Each row is a point on a landscape with many valleys, with its height.
A ball rolls from a point to whichever of its 2 nearest points has the largest drop for the distance, and stops where none of them is lower. Distance is the straight distance between rows; heights are no part of it.
tavip height 91.2: [106,  93,  88, 105, 109, 105,  61, 108, 109,  76, 115, 137, 126,  80, 131,
 108, 125, 109,  93, 104]
sok height 39.1: [102, 105,  91,  97,  97, 106, 103,  72, 104, 110,  89,  83, 101, 127,  64,
  65,  61, 100, 130,  90]
bap height 48.8: [ 98, 117,  88, 102, 106, 125, 122,  63,  97, 113,  92,  73,  99, 109,  72,
 109,  82, 108, 115,  92]
tades height 9.4: [108,  89,  78,  88, 110,  99, 109,  90, 123,  54, 102, 114,  97,  92,  84,
 112,  70, 103, 146, 104]
nizet height 55.5: [106, 104, 118, 114, 125,  85, 120, 122,  83, 116,  86,  91,  80, 134,  88,
 114, 104, 119, 100, 106]
ruf height 42.5: [109,  83, 117,  94, 117,  73, 113, 111,  94,  79, 119,  65,  82, 116, 101,
 110, 115, 112,  86, 109]
dufan height 71.5: [ 84, 113,  95, 104, 112,  98, 111, 115,  93, 142,  91, 106, 109, 107, 109,
 120, 112,  99,  74,  98]
Fir height 24.3: [ 96, 104,  95,  89,  88,  97,  97, 100, 138,  72,  87, 123, 115,  94, 114,
  87,  63, 101, 108, 102]
kor height 4.6: [105,  63, 116, 112, 127, 105,  68, 115,  83, 111, 104,  91,  97, 125,  78,
  99,  99, 117, 104, 103]
magu height 80.0: [ 86, 119, 126, 108, 111,  71, 120, 119,  86, 108,  84,  94, 104, 132, 118,
  97,  94, 119,  68,  92]
goro height 35.3: [ 96, 100, 134, 103, 105, 100, 103,  89,  99,  95,  93,  90, 108, 113, 121,
 120,  92, 122,  78, 115]
tudu height 79.5: [ 92, 125,  93,  98,  92, 101, 131,  97,  88, 136,  92,  99,  96, 101, 109,
 124, 122,  98,  69, 107]
Vef height 72.8: [ 88, 118,  97, 106,  92,  86, 130, 109, 102, 110,  91,  93, 108, 104, 101,
 105,  78,  99,  99,  90]
betal height 83.4: [108,  95,  88, 108, 101, 106,  73, 104,  95,  98, 128, 125, 101,  77,  99,
  94, 130,  92, 111, 100]
tep height 90.7: [116,  93, 104,  81,  86,  75, 121,  96,  90,  93, 122,  79,  64, 118,  98,
  89, 115,  76, 108, 100]
kiv height 65.1: [ 93, 107,  78,  92,  78, 106,  77,  82, 105,  96, 115,  94, 109,  69, 102,
  78, 112,  79, 104,  93]
pip height 47.2: [ 96,  91, 103, 108,  97,  92, 107, 108,  94, 109, 118,  71, 105, 112, 103,
  68,  94,  89, 114,  79]
baz height 46.3: [ 99, 126,  84,  95,  85, 116, 119,  67,  99, 101, 101,  58,  92, 104,  74,
  92,  95,  97, 110, 104]
vuken height 85.3: [107,  77, 115, 109, 112, 117,  64, 123, 100, 105,  89, 123,  93,  94, 106,
 106, 102, 103, 102, 100]
Donil height 85.9: [100, 106,  83, 118, 111, 106,  76,  92,  93, 106, 109, 138, 119,  75,  98,
 112, 127, 102, 111, 102]
bopif height 24.5: [ 87, 122, 109, 113,  80, 118, 102,  69, 109, 118,  84,  84, 115, 100,  86,
  94,  80,  97,  98, 100]
beg height 49.6: [ 90, 124,  94, 112,  94, 110, 125,  87,  88, 124,  71, 101, 105, 107,  67,
  99,  71, 101, 119,  88]
ketut height 73.6: [102,  75, 124, 101,  89, 117,  65,  85, 117,  89, 119,  89,  94,  81, 112,
  96, 115,  85,  99, 101]
tada height 43.8: [ 84,  98,  77, 101, 120,  98, 114,  96,  92, 114,  94, 107, 127,  93,  86,
 113,  66, 101, 115,  71]
kef height 73.9: [114,  99,  63,  62,  90,  77,  83, 118,  90,  88, 125, 110,  78,  98,  98,
  91, 153,  92,  82, 106]
lufo height 40.6: [ 96,  96, 115, 101, 106,  86,  91, 106,  91, 104, 116,  65, 101, 121, 106,
  72, 109, 103,  83,  83]
lipu height 35.1: [ 98, 109,  54,  71,  92,  93, 116,  90,  85,  87, 121,  86,  91,  75,  93,
 100, 112,  90, 107, 103]
Zased height 56.7: [ 98, 114, 112, 114, 107, 112, 125,  83,  71, 123,  84,  97, 108, 119,  72,
 110,  81, 118, 109,  95]
bebug height 81.1: [112,  83, 130, 105,  89, 105,  94, 105, 114,  79,  99, 120,  92,  95, 116,
  94,  87,  97, 106, 104]
guna height 24.4: [ 95,  79, 122, 108, 134,  90,  83, 123,  86, 102,  93,  92, 114, 128,  94,
 115,  93, 128,  90, 103]
Zetin height 8.9: [106, 106,  54,  76, 113,  96, 106,  75, 132,  62,  98,  93,  96,  93,  91,
  96,  91,  97, 129, 106]
zugus height 79.2: [ 98,  99, 101,  96,  91,  81, 132, 121, 101, 100, 106,  90,  89, 108, 115,
  91,  93,  95,  96,  97]
sogi height 65.4: [103, 116, 122, 108, 116,  78, 110, 112,  78, 107,  93,  74,  79, 141,  96,
  98, 114, 115,  77, 108]
zubib height 22.9: [104, 107, 102, 113,  99, 119, 106,  87,  91, 122,  97, 117,  99,  85,  92,
 123, 113, 100, 105, 108]
Fidi height 69.6: [107,  74, 122,  98,  90, 118,  69, 109, 124,  89, 109,  93,  85,  98, 121,
 101, 117,  94,  77, 108]
ner height 53.5: [ 96, 100, 121,  99,  72, 114,  92,  79, 122,  86,  91,  85, 100,  95, 124,
  95,  84, 103,  85, 109]
fizo height 34.5: [ 95,  91, 133,  99, 105,  84,  73,  87,  93,  77, 120,  63, 106, 114, 101,
  70,  97, 100,  90,  91]
keb height 26.5: [ 89, 118,  61,  71,  88,  86, 127,  82, 110,  81,  99,  84, 102,  95,  97,
 102,  88,  94, 101, 105]
Neze height 43.9: [101, 114, 106, 117,  97, 110, 108, 108,  87, 141,  79, 107,  91, 100,  85,
  92, 113,  91,  99, 100]
kuf height 51.9: [ 80, 103,  86, 101, 122, 107, 109,  98,  87, 143,  95, 123, 127,  97,  91,
 121,  78,  98,  99,  81]
pugog height 43.7: [106, 116,  92, 107,  99, 114, 120,  78,  89, 103,  85,  89,  94, 125,  58,
  91,  76, 104, 134,  90]
zek height 33.7: [113, 108, 123, 119,  88, 127, 107,  86,  91, 128,  73, 119,  95,  97,  83,
 104, 103,  99, 112, 114]
tul height 16.3: [ 91, 107,  66,  88, 107, 101, 104,  87, 139,  70,  86, 110, 119,  89,  96,
  87,  77,  93, 113, 110]
kon height 40.5: [106, 122,  42,  72,  85,  84, 116,  76,  95,  65, 119, 103, 100,  86,  96,
  97, 108, 100, 119, 103]
Kuvib height 85.8: [110,  93,  97,  79,  83,  72, 125, 126,  90,  97, 110,  85,  66, 111, 108,
  90, 115,  89,  82, 109]
lika height 29.9: [ 95, 113, 100,  98,  80, 116,  99,  78, 119,  96,  94,  94, 100,  97,  94,
  86,  89,  84, 111, 108]
lor height 64.0: [115,  83, 142, 111,  87, 124,  73,  93, 110, 106,  95,  88,  94, 106, 114,
 104, 114, 103,  76, 104]
pezo height 41.3: [ 92,  81, 101, 101, 131,  88,  96, 137, 102, 106,  93,  99, 100, 108,  95,
 118, 109, 113,  93,  94]
Vama height 25.4: [ 98, 103,  72, 101, 112, 104, 117,  94,  98,  80,  89, 134, 116,  83,  90,
 120,  79, 108, 126,  95]
rosoz height 45.9: [ 96, 101, 113,  98,  82, 107, 108,  90, 111,  96,  89,  99, 106,  97, 123,
 115,  97, 112,  62, 113]
Riloz height 17.5: [106,  99,  71,  97, 115, 102, 101,  91,  98,  79, 107, 119, 104,  85,  82,
 101,  79, 102, 144,  89]
tetev height 64.7: [ 96, 111,  91,  97, 104,  85,  97, 138, 104, 102,  97, 136,  99,  95, 130,
 109, 121, 103,  80, 102]
gavov height 60.7: [102,  94, 106, 116,  98, 102,  99, 114,  94, 121,  91, 118, 112,  91,  98,
  81,  80,  94, 113,  85]
Lud height 23.5: [111, 118,  89, 101,  95,  95, 118, 101,  83, 112,  89, 128,  74,  89, 103,
 123, 142,  99,  83, 122]
Nimi height 30.1: [104,  87, 131, 105, 100,  96,  87,  72, 103,  75, 116,  66, 103, 118,  82,
  86,  84, 103, 112, 103]
Sopo height 54.1: [ 98,  91,  89,  96, 125,  89, 102, 134,  98, 111,  89, 131, 103,  98, 110,
 124, 109, 107,  94, 105]
kofep height 58.6: [110,  99, 145, 107,  70, 113,  94,  82, 110,  94,  95,  90,  86, 116, 114,
  92,  97,  99,  77, 109]
las height 92.6: [ 96,  96, 117, 109,  87, 110,  78, 117, 103, 108,  74,  92, 109, 124, 142,
  84,  92, 107,  67,  89]
Nuror height 62.1: [ 89, 110,  93, 101,  76, 103,  89,  98, 108, 104, 105, 105, 115,  78, 117,
  70, 104,  83,  94,  80]
Ludi height 31.5: [ 83, 116, 112, 114,  90, 122, 104,  77,  97, 135,  86, 104, 119,  85,  88,
 108, 100,  92,  97, 101]
Buda height 34.9: [ 83, 116,  68,  94, 120,  96, 127,  99, 104, 103,  94, 127, 126,  77, 102,
 125,  71,  97, 106,  86]
bope height 17.1: [ 98,  90,  71,  76, 113,  94, 102, 101, 118,  55, 121,  92, 101,  91,  98,
 102,  78,  96, 137, 103]
lipas height 57.5: [ 93, 102, 103,  95,  73,  93,  91, 106, 119,  95, 107,  95,  96,  96, 112,
  61,  87,  70, 114,  79]
gibu height 87.0: [ 96, 109, 129, 112,  93,  91,  99, 109,  95, 115,  82,  91, 109, 125, 123,
  84,  99, 112,  82,  89]
gorar height 24.6: [ 99,  95, 136, 107, 104,  98,  95,  85,  97,  85,  97,  85, 105, 107,  98,
  91,  85, 114,  98, 102]
vez height 32.8: [ 96, 121,  84,  84,  77, 108, 124,  78, 120,  84,  95,  90,  89,  94,  92,
  98,  97,  94, 102, 119]
bis height 62.3: [104,  68,  99,  86, 106,  93,  68, 137, 109,  86, 120,  87,  83, 100, 110,
 111, 119, 101,  83, 113]
Zura height 42.6: [101,  95, 126, 113, 114,  92, 115, 105,  87, 109,  83,  95, 101, 116,  98,
 116,  94, 116,  85, 114]
fid height 76.7: [107,  68, 123, 106,  98, 128,  54,  98, 108,  98, 114, 113,  91,  83,  99,
  96, 127,  82, 114,  96]
gotu height 43.2: [107, 110, 109, 100,  74, 107, 113,  80,  95, 110, 103,  83,  80, 101,  97,
  95, 116,  94,  85, 120]
vadir height 28.5: [ 89,  90,  93, 104, 111, 114,  91,  93,  91, 104, 103,  71, 122, 101,  78,
  94,  71, 101, 118,  82]
fes height 78.0: [115, 100,  78,  76,  86,  86, 108, 111,  85, 101, 113, 102,  73,  98,  91,
 103, 152,  90,  86, 115]
kosu height 52.5: [106,  94, 121, 107,  86,  93, 103, 105, 101, 103, 105,  93,  98, 111,  99,
  61,  73,  81, 117,  82]
nabo height 35.2: [112, 106, 101, 101,  94, 109,  98,  97,  98, 110,  99, 104,  75,  94, 103,
 116, 132, 100,  79, 120]
Leri height 52.9: [102,  82, 107,  92, 110,  83,  90, 133, 103,  94, 113,  75,  78, 119, 103,
 103, 111, 104,  84, 100]
luval height 72.6: [106,  97,  95, 102, 105,  99,  78, 140, 105, 105,  94, 113,  86,  97, 117,
  98, 127,  97,  86, 103]
Mizul height 89.2: [103, 107,  88,  99, 100,  86, 100,  92, 113,  68, 104, 135, 118,  75, 117,
 113,  93, 104, 111, 113]
duzi height 76.5: [114,  86, 107,  95,  89, 107,  88,  88, 111,  88, 113, 100,  90,  87,  98,
  98, 113,  88, 113, 108]
favo height 69.1: [111,  83,  81,  76, 100,  83,  75, 126, 104,  80, 122, 104,  83,  90, 110,
 107, 143,  99,  82, 113]
duda height 67.0: [ 86, 103,  98, 106,  96, 100, 123, 109, 107, 108,  85, 121, 122,  87, 101,
 101,  75, 103, 109,  93]
Kuz height 85.7: [107,  96, 109, 103,  97, 101,  97, 113, 118,  77,  92, 140, 108,  79, 133,
 102,  92,  97, 105, 101]
Bof height 91.5: [113, 100,  89, 111,  95,  87,  80,  92, 102,  68, 123, 137, 113,  72, 121,
 106, 119, 116, 100, 107]
Bigu height 19.7: [100,  69, 111, 108, 117, 105,  85, 108,  82, 102, 116,  75, 108, 107,  77,
  93,  87, 107, 111,  85]
pogud height 61.9: [ 82, 108,  86, 100, 119, 102, 112, 109,  94, 142,  94, 138, 112,  98, 109,
 131, 106,  90,  94,  95]
pimo height 7.1: [114, 120,  93, 115, 107, 112, 119,  99,  86, 120,  85, 133,  88,  88,  98,
 135, 126, 105, 104, 125]
bufu height 41.6: [ 93, 108,  76,  86,  96, 107, 118,  83,  93, 104, 113,  71,  97,  88,  88,
 106, 102,  93, 110,  94]
tak height 88.7: [ 92,  92,  83, 103, 128, 106,  52, 106, 102, 108, 109, 127, 118,  80, 115,
 119, 131, 105,  95, 103]
Lut height 72.5: [ 97, 123, 122, 103, 117,  73, 131, 101,  75,  96,  92,  74, 104, 120, 100,
  93, 101, 118,  80,  99]
furu height 91.3: [102,  79, 130, 111, 103, 112,  80, 121, 112, 105,  87, 103, 107, 109, 120,
  94,  91, 106,  88,  88]
Vivu height 35.9: [ 82, 121,  59,  81, 101,  92, 137,  97, 109, 102, 102,  99, 113,  94, 101,
 119,  80,  97,  97,  85]
ged height 80.2: [118,  77, 108, 109, 114, 112,  61, 107, 107,  88, 114, 134,  92,  86, 104,
 108, 123,  93, 114, 108]
sesek height 33.8: [104,  90, 112, 103, 100,  89, 113,  97,  94,  85, 117,  70,  85, 108,  89,
 105,  99, 105, 107, 107]
buf height 34.3: [ 95,  89,  98, 102,  87, 112,  87,  89,  95, 112, 105,  83, 111, 103,  69,
  68,  67,  90, 124,  80]
bas height 52.8: [103, 100, 118, 120, 101, 107,  97, 115,  76, 137,  81, 103, 100, 115,  93,
  74,  92, 100, 103,  89]

Call two points neighbours if one is among the 2 nearest of the other. Go from one point of each pair to the other, from neighbour to neighbour, staying as low as possible. Name the highest point that can't be avoided.
kor and tades -> bap
bopif and Buda -> Vivu
lipu and Zetin -> kon
keb and pimo -> vez
Zetin and tades -> bope
pimo and bopif -> Ludi
